A landscape with many valleys, sampled at points; each row gives a point and its height.
From any point a ball rolls to the lowest of the 2 points nearest to it. It stops when none of these is lower. Distance is the straight distance between rows; heights are no part of it.
(649) height 2.45: [ 89 118 113 124 117 121 108  76  91  84 121 112 108 110  84 104  99  99
  77  98  90 110  92 111 109 124 100  91  96  85  79  95 125 114  92  66
  89 116 107 106  99  77 103  88 123  95  99  94 121 107 109 106  94 122
  79 110  89 100 105  83 101 116]
(334) height 3.11: [ 90 130  99 107 103 114 123  98 104  77 106  86 127 113 101 119 107  88
  87 111  95 118 103 122 110 128 131  97 115 100  69 111  94 103  83  85
  97 113  97  88 115  78  86  87 101 107  93  72 118  98 100 123 118  78
 120  96  80  99  93  98  83  94]
(332) height 8.60: [126 102 117 101  90  89 121 120 124  72 122 105 102  90  88 104 113 105
 114  85 100  93  98  72 111  82  96  88 140 121  82  96  85 114  84 112
  95  92  74  69 120 119 111 136  99 137 103  51 121 106 117 101 117 106
 120 111  82 120 102 107 116  63]
(481) height 1.92: [117  56  89 104  73 102  53 116 129 115  79  80 104 118 114 102  81 111
  49  49 130  65  80  89  95  81 104 133  76  98 107 100 111  98  77 105
 114  91 106 113  83 119 119 100  87 114 111 104 100  90  97  90  97 106
  99  94 105  90 140  78  88  97]
(672) height 7.96: [109 113 113  99  99  87 143  97 100  83 100 108 110  86 106 100  94 104
 135 113 101 108  99  98 100  84  90  77 156 113  96 100  74 113  97 127
  81 103  87  95 128 109 112 111 105  81 102  97 119  86 124  89  96 123
 142 119  92 122  78 120 129  86]
(556) height 3.26: [ 81 130  96  89  98 102 123 115 118  68 107  94 120  96 101 121 101  92
  98 110 117 124  91 127  97 121 130 108 138 103  78 102  86 116  77 103
  84 112 104 101 128 103  80 101  89 111  85  77 121  95 107 118 126  54
 137  94  88 113  75 117  89  88]
(49) height 8.27: [107 112 126 114  91 103 147  95  61 105 106 104  88  98 109 111  99 115
 121 104  73 101 104 107  93  74  75  70 128 129 100  91  79 108 110 103
  89  79  66  64 115  91 110 115 111 103 105  88 111 123  87 110 105 121
 136 103  70 116  85  99 130  73]
(345) height 6.07: [ 81  99  65  98  92 123  93 100  98 114  75  83  99 108 142  97 137  88
  99 142 112 114 111 127  95 110 114 101  89 102 111 100  87  84  98 117
 128 118 124 125  75  90 104  72 108  81 103 127  72 105  75 118 106  87
 114  87 107  88 104  95  61 111]
(495) height 2.24: [ 75  85  96 127  83 103  66 128 131  73  92  94 102 114 100 109 108 116
  45  61 132  97 111 107 101 107 111 139 119  95  86  96 117 103  98  95
  95 115 139 132  98 131 103 133 115 129  91  93 132  90  99 112 128  91
  91 101 116  95 122  85  92 122]
(103) height 5.37: [ 97 130  81 105  95 111 129  68  70 113 111  86  76  94  95 113 127  71
 107 133  90 105  96 126  96 108 116  88 110  92  84  81  83 125 118  63
 126  99 108  91  98  65  92  75  85  88  94  81  77 112  75 103 105  68
  86  90  91 104  44  97  87  86]
(681) height 7.12: [ 85 118 116 103 133 123 110  56  72 111  97 102 115 115  76  95 102  98
 113 120  80 119 105 103  95 126  89  99  95  85 122 100 134  83  93  43
  88  86 112  97 104  81  92  98 115 102  96  77  76 114  99 100  58 130
  68  74 112  92  88  85 118 113]
(635) height 1.03: [108  74 109  97 104 106  78 104 128  90  95 111 114 108 111  89 102 106
  80  70 108  83 100  77 113  97  88  96  79 110 108  98 127 100 104 102
  92 105 101 112 101 106 118 109 119 111 112 100 111  90 114  86 110 139
  89 120  96  81 135  89 112 118]
(546) height 5.77: [ 88 109 105  91 112 100 112  78  49 115  96  96  80 119  99  72  86 101
 122 125  95 106 101 104  99 115  93 109  85  92 111 121  92  52 104 110
 106  92 103  81  90  82  81  81  75  76 107 117  75 114  76 100  65  89
  98  83  91  81  92  85 115 117]
(891) height 7.84: [105 106 107  99  84  80 128 110 113  85  99 104 108  96  97 100  88 105
 122 109 115 111  87  99  94  87 103 102 155 106  92 104  78 105  84 127
  82  98  99 114 135 121  96 113  94  84 107 107 113  71 125  90 101 100
 146 114 100 110  75 125 120  96]
(437) height 1.93: [142  48 120  96  98 112  82 100 127 103  97  89 102  98 119  95 100 112
  77  75  93  57 108  63 117  82  96 119  61 136 120 111 105  73 108 114
 113  86  90  74  98  94 105 118  92 109 106  98  82 101 113  85  89 139
  81 106  89  97 147  85  98  82]
(843) height 8.12: [102 126 130  95 118  98 146  91  80  95  94 107 104  73 103 109  95 104
 130 119  80 102 102 104  99  91  74  57 138 112 108  96  71 109 116 119
  84  94  65  75 107  94 120 105 119  97 103  92 119 106 110 101  91 125
 129 112  89 123  87 111 131  85]
(643) height 1.99: [112  65 105  76  96  62  79 125 125  95 104  95 107 108 106  87  74  99
 100  60 132  90  93  57 111  73  99 114  77  89 114  92 115  89  73 128
  94  93  89 126  96 108  96  96 106 106  98 119  93  81 117  76  96 100
  95 102 107  86 131 103  92 114]
(57) height 3.38: [117  93 103  87 100 103  86  93 139  99  98 112  83  74 133  84 128 115
 105 130  94  71 114 105  86  87  94  78 101 120 117 104 116 123 131 126
  92 152 115  86  78 104 111 134 105  98 104 101  99  93 111 114 105 106
  82 139 103 107 120 130  90  80]
(430) height 1.57: [131  55 116  77 103 100  87 105 130  89  99 105 111  96 108  89  98 105
  88  72  92  57 101  64 113  87  82  96  60 117 125  97 110 100 116 112
  98 103 100 101  91  95 113 120 110 113 112 102  87  98 118  87  88 152
  72 123  93  87 151  96 108 106]
(927) height 1.55: [ 90  80  60 102  72 115  72  98 111 145  63  89 111 125 125  90  97  98
  57  90 105  72  98 122  78  90 100 118  82  99 110  96 104  94  86  97
 124 105 124 119  60 111 123  72  95 101 116 126  87  97  78 108  98 123
 115  88  97  76 130  86  78 104]
(801) height 5.47: [ 93 118 135 100 113  86 124  87  45 127  90  87  83  89  77 103  69  95
 148 113  65 110 102 107  86  90  78  83 107  79 120 121  93  77 125  81
  94  69  74  76 110 100  81  96  85  90  98 106  70 118 101  89  59 102
  85  85 115 108  78 104 117 110]
(165) height 7.69: [ 79 137  86 105 109 103 106  91  81 134  82  95  76  92  76 111  93  85
 133 133  86 118  97 129  88 114  92  91 101  61  89  91 109 120 120  82
 108  99 114 123  86  92  89  78  87  69  94 104  65 114  93  85  82  73
  67  90 136 112  54 106  82 100]
(965) height 4.22: [101 106 111  87 112 111 102  81  97  99 102 110  96  77 100  99 139 116
 109 115  84  88 106  97 118 110  94  65  97 120 107  97  92  98 115 100
  94 104  79  61  99  89 111 105 112 116  98  80 109 107 100  94 103 127
  84 122  87 109 106 103 117  89]
(1047) height 2.11: [112  84  97  76  88  81  70 131 121  90 105  85 119  88 114  94  92 111
  93 118 133 120 100  86 107 101 119 125 102 114 110 111  71  69  89 158
  93  94 104 109 124 125  75 113  86  95  96 123 104  94 110 104 105  81
 144  89 106 105 109 109  89  93]
(999) height 1.08: [110  97 114 153  92 109  93  95 108  72 104 124 106 129  86  99 104 105
  76  67 112 106  89  77  92  93  81 106 128  80  76 106 111 130  94  66
  73 108 119 123 118 101 109 116 125 103  99  92 141  96 122  99 110 116
 106 126  89  87 112  85 134 112]
(750) height 5.16: [110 132  86 109  97 101 116  69  58 122 130  95  73 101  81 111 117  83
 115 117  82 100  96 117  93 102 107  95  96 100  90  93  86 122 110  66
 126  80  95  65  98  73  79  85  78  91  92  74  78 112  61  97  89  69
  86  71 101  99  55  88 110  89]
(1021) height 5.61: [ 86 104 120  88 118  91 116  83  49 125  92  88  92 110  86  84  76 101
 149 123  75  99 108 104  88  96  76 102  96  84 118 127  92  50 117  88
  89  75  85  74  99  97  81  91  91  92  98 108  60 108  95  87  46  99
  88  84 109  93  85  90 114 121]
(752) height 4.97: [123 131 117 128  99  97 118  76  41 123 131 109  73  97  68 107  99 102
 111  90  66 105  92 123  82  85  95 103  93  98 103  89  90 127 113  56
 121  71  82  60  99  84  81  92  78  96 101  81  79 130  79 108  84  93
  90  73  99 103  57  96 128  87]
(95) height 4.03: [106 111 128  82 110  66 122 116 127  69 112 119  93  56 106  91  98 116
 143  89 117  91 106  87 102  77  96  80 121  96 105  97 112 119 125 127
  76 126 103  86 101 114 111 133 101 112  93  84 119  78 122  90 100  96
  78 121 116 122 104 146  93  83]
(998) height 7.58: [ 76 134 102 100 117  90  97 101  95 128  65  97  92  89  86 115  77  86
 133 127  77 124  96 112  89 109  75  80 105  64 101 103 115 112 123  91
  87  98  96 120  90  96  83  85  97  71  98 114  74 104 112  82  82  84
  78  99 128 113  70 114  90 113]
(675) height 4.23: [ 91 139 110 118 113 118 133  75  72 112  83  98  99 107  88  94  74  89
 117 125  88 128  96 112 108 147  93  97 100  73 103  93  92 117  99  92
 100  95 109 128 110  80  94  71 102  65 111 101  95 117 109 113  83 100
  77  87  94 116  60 108 109 108]
(503) height 1.76: [110 106 117 149 102 126 104  80  87  90 108 117 101 119  89  96  95 102
  77  87  96 108  86 103 101 101  80  90 108  94  80 106 108 130  94  66
  84 109 112 114 105  87 112  95 133  87 109  97 132 104 117 106 104 128
 101 122  72  97 108  80 125 108]
(114) height 5.30: [ 99 121 139  96 114  84 143 101  52 116  87  91 103  77  88 114  52  91
 144 108  67 113 102 105  90  89  66  76 117  77 119 111  79  88 129  95
  79  71  57  93 111 101  81 100  97  93  95 113  94 123 120  91  71 115
 102  92  99 116  84 111 115 107]
(702) height 6.74: [ 80 106  93  71 133 108 100  72  75  95  90  86 108  87 104 106 151 107
 119 142  88 114 112 110 109 129 105  81 102 103 119  95 113  77 112  69
  89 104 121  76  89  90  84  92 109 103  93  84  58 111  77  94  72 107
  79  86 128  85  89  75  84 106]
(283) height 5.03: [ 86 108  70  90  97  96  94 123 103 115 107 106  81  85 104 127 105  87
 115 114 110 114 106 122  95  78 123  86  94  99  86  78 110 117 102  90
 103 120  95  94  90  95  95  98  73 101  78  99 102  83  75  88 122  31
  82  98 111 116  66 127  79 100]
(1001) height 4.60: [104  90 122  78 118  76 101 113 114  57 116 109 129  80  99  96  97 112
 113  93 119 106 110  73 128  99 101 101  96 100 106  91 102  95 102 111
  88 124  92  94 113 117  94  99 113 115  96  93 113  83 124 101 113 108
  72 116 107 100 132 114 100 106]
(955) height 4.55: [104  97 115  84 125 112 100  79 100  93  91 114 108  86  92  91 109 114
 114 120  82  82 106  96 116 106  75  71  98 114 117 105  95  95 120 105
  80  99  91  89 107  89 113 101 117 103 100 102 110 102 113  96  96 141
  90 129  94  99 118 100 121 107]
(480) height 3.00: [113  85  75  88  93 117  75  87 136 116  74 107  91  87 144  86 132 110
  92 138  94  61 114 100  95  99  92  85  90 127 123 116  99 120 121 125
 101 140 116  98  82 108 116 112 107  92 114 111  80  98 112 131 100 127
 109 128 101  95 126 116  95  80]
(318) height 2.52: [108  60  98 107  82  91  59 128 133  83  92  75 122 112 108  93  95 115
  55  78 129  97  93  72 113 113 105 142  99 113 102 110  85  65  96 142
 109  96 107 117 102 136  80 119 107 121  97 108 117 104 110 103 110 120
 116  83 115  98 134  74 102 103]
(615) height 5.07: [102 103 139  95 116  90 128 108  70 103  86 102 103  68  77 105  69  94
 141  85  66  96 104  85  86  77  54  63 108  90 123 107  82  95 120  85
  79  61  64 102 112 102  92 117 120 110  89 110 100 108 129  91  77 142
  88 114 109 123  95 110 120 115]
(25) height 6.24: [ 92 108  91 130  82 127 100  83  90 114  90 102 100 147  92  87  99  78
  71 101 105  98 113 123  77 120 101 126 100  89  92 109  90 114  97  89
 123 100 133 147  92  94 135  86 112  69 106 118 114 108  93 113 123 111
 101 109  87  95  81  97  95 106]
(531) height 5.60: [ 89 112  73 102  86 119 124  80  82 106 114  85  74 110 107 105 130  57
  93 128 106 112 112 126  98 115 121 108 110  92  83  97  69 111  98  68
 137 104 133 109  91  67 114  68  88  85  91 103  79 112  80 110 118  63
  84  91 105 102  52 104  65  91]
(981) height 5.22: [ 88 121  85  74 116  83  84 124 102 104 120 107  90  78  91 124  96  91
 111 101 110 131  93 116  97  92 124  97  79  94  85  81 114 100 104  95
  99 107  83  82  88  98  78  80  67  94  87  98  95  90  82  84  90  45
  72  76 126 111  79 119  72 106]
(41) height 2.53: [103  80  82  85  89 101  64 125 125 102  91  74 131  96 136  87 101 109
  85 121 131 113 111  94 101 111 112 113  74 119 120 106  79  73  93 146
 105 108 110 101 117 126  92 104  97  97 103 124  95  95 100 115 111  91
 127  88 110 107 128  96  78  89]
(612) height 3.73: [111 115 124  80 109  95 107  95 123  93 100 113  85  57 101  89 117 108
 133 112  93  75 105 100  89  91  88  60 116 112 115 102 101 124 131 129
  79 126  97  80  89 104 115 126 109  97  95  95 110  91 118  96  96 114
  83 136 114 119 101 138  98  73]
(466) height 5.76: [ 98  94 102 109  95  98  87 107 105  95 107  99 127 129  88  95  95  95
  70  84 110 116  97  95 104 115 112 122  73  91  89 112 108  79  81 105
 111  98 101 115 103 100  96  75  97  93 105  98 112  90  97  86 107  96
 114  98  95  84 120  90  93 107]
(44) height 5.80: [ 82 110  69 105  84 128 113  97  90 112  98  86  83 113 114 102 132  72
 106 144 111 126 110 133  90 112 116 112 106  96  93 110  73  97 100 100
 131 110 130 128  86  74 108  67  91  80  92 116  86 108  73 112 120  67
 111  97 103  98  69 108  52  97]
(399) height 2.85: [ 89 118  91  86  86  89 104 121 129  74 115 107 104  86  92 114 103 107
 100 118 124 105  83 115 103 104 124 108 147 108  84  95  79 112  89 116
  85 100 101  98 133 127  77 129  75 120  83  81 122  86  98 109 129  51
 140  91  96 113  77 115  95  78]
(956) height 6.71: [ 82 106  82 110  70 110  87 123 123  68 108 112  96  95  94 102 110 109
  59 111 128  98  97 122  97 113 116 135 137 100  74 102  79 105 105 115
  93 106 136 136 102 121  90 132  99 108  80 105 133  88  85 110 135  77
 130  87 100 104  75 103  91 113]
(453) height 8.38: [119  99 125 120  92 106 139 102  76  94 109  98 104 114 107 108 100 104
 105  95  68 106 100 104  98  79  83  90 138 129  91 101  82 105  98  98
  93  82  72  57 126  95 108 119 108 119 107  72 115 120 103 115 112 116
 157 108  57 111 100  90 143  68]
(426) height 4.85: [ 97  98 123  87 114 102 105  91  92 107  89 108  99  77  81  96  88 105
 129 100  74  83  98  84  98  90  58  64  93  89 121 113 107 102 120  85
  78  77  77 102 104  88 110 116 127 108  98 111  97  96 120  92  81 144
  88 125 105 109 102 103 123 118]
(887) height 8.67: [125  99 109  97  91  87 108 117 123  82 130 107  98  67  82 110 107 106
 121  72  98  94  94  81 116  76 113  84 108 119  81  92 100 114  90 104
 101  96  69  55 109 121 107 130  82 139  92  56 118 106 102  92 120  74
  93 110  93 122 103 119  94  63]
(196) height 7.24: [ 80  90  82  67 110  83  80 117 124 121  78  95  95  94 120 104  94 103
 110 111 107 100  96 106  95  98  94  89  70  84 115  81 119 109 102 120
  91 121 101 120  75 106 104  83  94  88 102 124  79  90  96  95  99  87
  87  99 119  97 111 120  94 113]
(798) height 6.52: [ 65 102  88  79 119 108  96  75  85  92  95  78  96  84 127 106 147 103
 103 146  95 125 109 119 112 128 112  79  93  99 117  84 106  82 108  88
 102 119 127  90  87  90  92  81 111  92  96 112  70 111  71 114  88 102
  80  92 131  90 103  75  72 113]
(913) height 3.74: [ 85 137 102 111 106 124 140  75  75  91 101  89 107 119  98  89 103  86
 103 122 100 116 101 115 108 151 120 104 101  87  99 102  77  88  80  90
 117 108 120 101 108  56  99  68 101  72 101  93  98 120  98 125  97  97
  93  84  89 101  75  95  91 111]
(895) height 5.55: [ 96 105  88 101 109  91 102 102  99  92 134 114 117 118  76 102  88  85
  88  81 100 114 100  94 103 116 123 112  71  83  76  88 120 101  80  82
 108  95  98 100  97  90  95  77  84  95  90  82 106  95  92  89  98  84
  77  85 104  89  97  97  93 105]
(409) height 6.42: [ 81 109  92 121  82 131 101 107 101  95  96  97 108 127  91  97 106  84
  68 113 113 114 113 135  82 128 119 130 113  87  85 121  87 111  92 101
 107 109 133 150  92  97 114  91 117  81  96 117 111  93 101 116 123  97
 124 108  99 102  83 100  72 107]
(159) height 3.24: [115  90 126 102 107  97 106  99  44  97 129 110  61  71  81  98  75 100
 113  49  60  89 107  64  96  54  87  99  91 114  86  89 102  79  98  80
 102  48  45  56  96  89  90 110  99 120  97 117  96  98  95  92  74 112
  91  99  89 113 101  84 109  85]
(460) height 5.39: [ 97 124  92  87 117  74 109 108  94 105 119 108 105 100  73 109  75  86
 110  99 102 131  90 102  98 109 119 108  78  82  81  95 115 103  89  93
 103  95  76  97  97  91  81  74  75  87  93  89  98  90  89  86  90  69
  82  84 102 103  87 112  88 105]
(359) height 4.31: [105  97 119  90 108  57 110 121 123  56 120 111 105  72 102  96  94 117
 133  77 132 105 107  67 125  81 108 110 115  89 102  90 109 102 103 111
  83 126 108 103 126 123  91 122 104 132  92  78 123  77 119  97 115  82
  81 111 113 106 117 140  96  89]
(633) height 2.16: [114  51 104 120  90 100  67 114 114  87  89  91 116 129 100  96 105 108
  57  59 105  91  96  67 121  92 103 132  92 118 102 129  96  55  94 123
 104  86  95 101 109 111 100 115 103 114 107 106 107 102 113  93 100 121
 114  97  95  83 133  69 107 100]
(807) height 6.28: [ 71  99  66  80 103 109  95  89  91 108  85  78  92  99 137  96 144  95
  97 147 106 113 103 118  94 121 111  88  88 100 115  84  99  77 108 101
 130 114 135 108  70  88 104  74 106  89 109 123  63 114  69 111  95 101
  97  85 124  71 109  76  63 114]
(553) height 2.51: [ 98 103  94  79  81  86  83 126 135  81 115 103 106  79  95 102  96 115
  95 115 132 108  83  95 105 100 127 122 125 121 102  98  70  93  90 138
  88  93 101 104 133 130  79 129  64 108  83 100 113  85  98 102 112  62
 145  83 103 106  86 116  88  81]
(877) height 7.10: [ 86  95  72  64 113  95  76  93 105 137  79  98  92  91 104 110 115  99
 108 120  83  91  98 114  93 109  92  86  77  89 116  87 128  99 114  91
 104 104 102 104  71  95 105  89 102  94 101 108  63 104  81  89  81 100
  85  84 128  86  98  93  97 117]
(1012) height 7.57: [ 91 114 104 108 114  98 109 100 111  97  91 117 100  94 106  96  93 108
 118 122 107 111  93 106 103 106  88  79 113  89  93 105 108 121 106 113
  75 114 106 121  99  98 102  93 124  76 103 114 118  82 115  93 104  97
 109 122 104 106  93 122 107 116]
(219) height 7.35: [ 84  91  85  79  99  83  82 138 131 111  76 106  98  95 135  94  78 108
 115 110 124 100 104 110  90  90  94  94  82  85 126  82 118 116  99 127
  86 125 122 129  75 118 104  84 111  86 105 131  90  81 115 104 108  80
 104 103 123 110 123 128  93 125]
(713) height 1.67: [129  52 104  92  87  80  56 115 134 102 108  91 103 109 110 100  76 111
  78  41 138  73  82  63 110  71 112 129  77  93 107  89 128  93  67 105
 102  93  97 109  94 109 104 104  91 121  98 101  91  93 114  85  95  97
  84  92 111  91 135  83  84 102]
(639) height 4.51: [104 133 121 127 110 106 133  85  55 120  87  98  92 107  88 101  64  96
 120 112  80 117  86 118 108 122  82 106  95  84 112  92  82 125 107  92
 108  85  92 121 123  84  89  76  93  67 113  98 101 121 100 115  86 101
  83  74  83 114  50 116 131  96]
(1020) height 2.06: [ 90  83  60  92  90 112  71  80 108 133  58  93 106 116 138  91 114 109
  70 103  98  68  98 104  93 103  91 100  68 118 125  93  98  83  98 100
 124 110 121 101  65 109 119  74 103 102 128 127  76 103  86 113  91 133
 112  90  96  71 139  82  95 109]
(536) height 4.78: [122 125 122 126 106  87 126  89  57 114 124 112  89 110  70 105  69  93
 113  81  76 111  89 112  89  98  93 111  86  89  96  91  91 123  98  74
 118  80  73  89 111  83  88  83  82  83 105  96 101 116  99 106  93  91
  92  79  86 107  65 103 130  93]
(851) height 7.70: [ 94  90 100 103  95  96  94 111 120  92  93 112 110 104 102  96 100 108
 106 111 126 113  99 104  98 107 103 102 118 101  91 108  98 103  90 121
  81 113 109 122 115 115 101 107 111  87 103 106 114  75 112  91 118  95
 128 116 101 100  87 122 105 104]
(152) height 7.22: [ 97  95  77  85 102  93  79  77  89 155  86 104  79 122  88  91  84  91
  95  97  82  82  98 107  72 102  89 105  75  78 122  87 138 106 107  76
 110  82 104 106  68  89 103  87  89  89 102 112  65 104  75  81  62 111
  89  72 120  79  99  84 116 114]
(719) height 8.72: [124  98  94  90  99  86  85 119 125  92 130 103  98  70  83 110 100 101
 111  73 114  95  83  81 119  76 123 104  92 115  76 103 106 103  77  97
 103  89  70  67 111 119  92 120  68 130  88  72 118  92  94  94 117  50
 103  99  97 110 101 116  78  74]
(661) height 5.92: [100  97  94 123  90 117 107  75  51 137 107  98  60 142 107  72  84 101
 109 116  93  78 103 105  88 104  95 117  78 102 104 117  96  77 111  93
 122  91 116  91  89  85 103  89  84  74 116 120  74 121  71 112  83  93
 100  90  83  73  88  86 120 114]
(909) height 3.13: [ 72 125 118 105 117 119 117  64  90  85 107 100 116 125  90  91 108  89
  81  99  95 116 101 115 112 148 116 103  87  87  96  96 110  88  82  71
 108 112 125 103  90  67 103  75 114  84 106 104 105 118  98 115  84 130
  81  86 105  89 101  80  87 115]
(659) height 2.60: [121  83 110 109  99  69 100 110  86  97 126 107  73  99  71  96  69  95
 113  53  98  98  87  61  93  61  97 101  81  93  91 105 111 114  89  92
  98  65  62 104 105  92  92 108  93  97 103 117 103  82 102  76  88  87
  97 105 100  95 107  98 109 106]
(544) height 7.43: [ 81 121 102 105 116  98 108 105 112 110  73 112  91  98  97  94  73  98
 125 130  94 120  93 107  95 114  82  85 107  76  93  95 113 121 108 120
  84 109 116 138  84  91  96  76 113  62 101 126 101  90 114  91 101  89
  97 115 111 107  85 127  89 122]
(949) height 6.08: [ 99  98  77 131  87 130 105  73  64 134  90  98  84 151 102  79  97  81
  87 106  97  89 114 114  79 110  98 123  83  97 109 105  89  94 100  89
 143  92 135 128  90  83 129  81  93  71 111 115  92 113  84 112 101 103
  94  96  84  82  81  81 105 109]
(922) height 2.38: [111 115 102 100 116  96 128 102  89  73 111  87 132 111 103 109 103  88
  96 104  81 114 104 102 125 118 120 104 114 107  80 115  91  78  76  94
 108  92  73  69 122  86  79  83  97 121 100  68 116 111 110 115 107  90
 131  87  60  80 112  89 110  92]
(983) height 4.54: [109 102 101  96  95 117  92  88 104 114 107 119  78  72  97 104 142 116
 113 110  85  85 107  99 109  92 107  61  98 124  92  86 106 121 125  96
 104 113  80  57  94  90 116 118 103 119 100  67 105 112  83 101 117 106
  80 128  91 122  93 106 102  71]
(995) height 2.98: [129 110 100  85 120  86 141 104  76  74 125  97 127  89  95 107  85  83
 107  86  67 105 106  79 123  93 105 103 125 114  81 106  91  77  69  95
 111  89  54  65 109  95  92  95  98 129  94  68 114 118 122 103  99  90
 128  93  59  90 123  91 122  83]
(875) height 6.59: [ 75 104  85 111  68 121  90 113 117  80 102 106  98 108  94 101 109  94
  55 123 116 103 108 140  78 120 115 139 139  91  83 112  78 109 104 119
 103 108 142 149  90 113  99 117 116  94  88 118 121  94  99 117 132  93
 133  94 100 113  74 100  76 111]
(448) height 4.82: [103 100  73  93  90 106  90 102 107 122 104 109  76  71 103 118 125  99
 117 111 106  90 102 111  93  74 106  73 100 110  98  91 108 130 118 103
 106 111  83  86  91 101 117 113  90 104  94  92 101  95  76  86 124  71
  87 117 100 110  74 123  92  85]
(260) height 2.46: [ 83  84  84 109  79 107  68 127 127  95  82  85 112 112 114 100  98 108
  55  79 130  91 103 122  74 101 111 130 110  84 101  95 113 105  91 104
 102 115 139 152  80 129 113 108 118 114 101 114 115  91  89 110 125 100
 111  97 108  98 127  88  80 119]
(310) height 0.37: [110  72 105 126  88  94  84 105 118  87  97 115 108 119  92  91 101 100
  85  58 109  90  86  60 101  85  85 106 101  87  89 101 121 110  95  86
  88  99 105 122 110 104 119 115 117 109 107 101 125  95 116  83 106 123
  92 124  91  76 132  85 127 114]
(132) height 3.15: [ 84  90 106 122 106 109  84 109 124  67 112  98 126 112 101 116 126  99
  57  77  96 113 111  99 125 113 124 105  84 117  81 100 117  89  87  77
 105 119 109  77 104 108  88 101 115 129  97  75 118  93 100 112 126 105
  83 103  99  97 120  70  82 107]
(298) height 2.07: [ 97  75  72 111  71 107  67 112 125 117  77  98 113 124 110  98  88 100
  50  70 122  77  96 120  74  96 105 120  86  92  98  92 124 110  86  93
 107 110 119 132  77 118 130  98 101 105 108 112 106  87  91  96 118 102
 103  97 102  83 129  92  91 110]
(640) height 6.94: [ 82 104  98  74 137  97  94  77  85 109  97 103 113  91  82 103 113 100
 116 116  81 110  99 109 107 116  96  85  85  85 117  96 124  78 109  76
  92  91  92  87  95  95  89  92 110 101  90  91  79 104  88  83  71 113
  75  93 119  91  94  89 106 109]
(94) height 8.50: [126  99 113 106  82  94 135 111  98  77 115  95 101 107  84 114  99  99
  97  76  74  97  91  87 102  80  95  97 158 128  81 102  78 111  81 108
  96  76  62  75 137 123  91 129  94 130 102  71 118 119 111 108 113 109
 156  94  65 116  97  81 136  64]
(28) height 2.62: [ 87  87  94 126  99 109  71 110 124  73 101 103 103 110 105 110 120 116
  54  69 122  90 112 107 111 103 114 113 105 107  85  95 128 107  96  86
  91 129 132 104 108 122 107 127 109 134 101  84 125  86 103 114 127  93
  72 112 114 102 122  90  87 116]
(333) height 2.90: [124  88 108 117  92  93 101  99  70 114 125 105  75 100  86  99  80 104
 112  64  81  95 101  77  99  62  96  90  87 116  90 102 103  97  99  91
  98  58  57  77 105  90  99 107  89 105 109 114  98  96  85  89  89 100
 108 112  88 109 104  97 120  92]
(30) height 2.87: [109  79  84  80  96  99  67 116 128 111  86  75 128 103 144  92  94 110
  80 103 127  91 110  86  96 106  99 103  59 108 123  95  94  83  94 132
 111 119 114 100  93 122 103 101  98  96 108 129  83  93 101 108 111 115
 100  89 113 106 135  98  88  98]
(209) height 2.33: [113  79 102  98  93  64  98 120 108  83 119 109  96 101  83  94  79 100
 115  49 123  98  91  48 112  64 100 114  94  88  93 109 106 103  77 106
  93  83  76 117 108 108  96 111 100 109  94 106 110  79 116  73  94  87
  92 105 102  94 115 109 102 103]
(238) height 2.54: [104  82  74  75 105 111  71  89 128 127  70  94 100 101 140  92 117 112
  82 114  99  64 109 102 103 103  82  90  59 124 127 101 100  94 112 112
 109 122 116  96  86 108 115  91  99  97 120 121  75  98  93 112 101 130
 103  97 104  84 127  96  95 100]
(76) height 1.83: [136  43 113 115  89 108  77 113 120  86  93 101 103 107 100 102 115 107
  77  53  99  77 101  56 121  86 101 124  98 132 100 126  90  68 106 128
 100  77  95  91 111 109 105 130  93 124 106  99  99 100 130  90  96 136
 100 111  85  92 138  76 106  88]

Call two points neighbours if one is among the 2 nearest of the other. Go from one point of each pair to the other, from neighbour to neighbour, staying as low as possible. Name the highest point that can't be avoided.
(965), (310) | (466)
(495), (310) | (30)
(310), (1047) | (41)
(495), (922) | (556)
(495), (713) | (260)
(927), (713) | (298)
(76), (310) | (437)

Two balls start at each pair of points below. Name the first point that both come to, or write never.
(94), (333) | never
(409), (895) | (965)
(1021), (460) | (965)
(95), (332) | never
(152), (165) | (675)

Write out the way that a ball takes from each point below.
(875) | (409) > (25) > (949) > (661) > (546) > (1021) > (801) > (114) > (615) > (426) > (955) > (965)
(359) | (95) > (612) > (57) > (480) > (238) > (1020) > (927)
(887) | (332) > (94) > (453) > (49) > (843) > (672) > (891) > (851) > (1012) > (544)
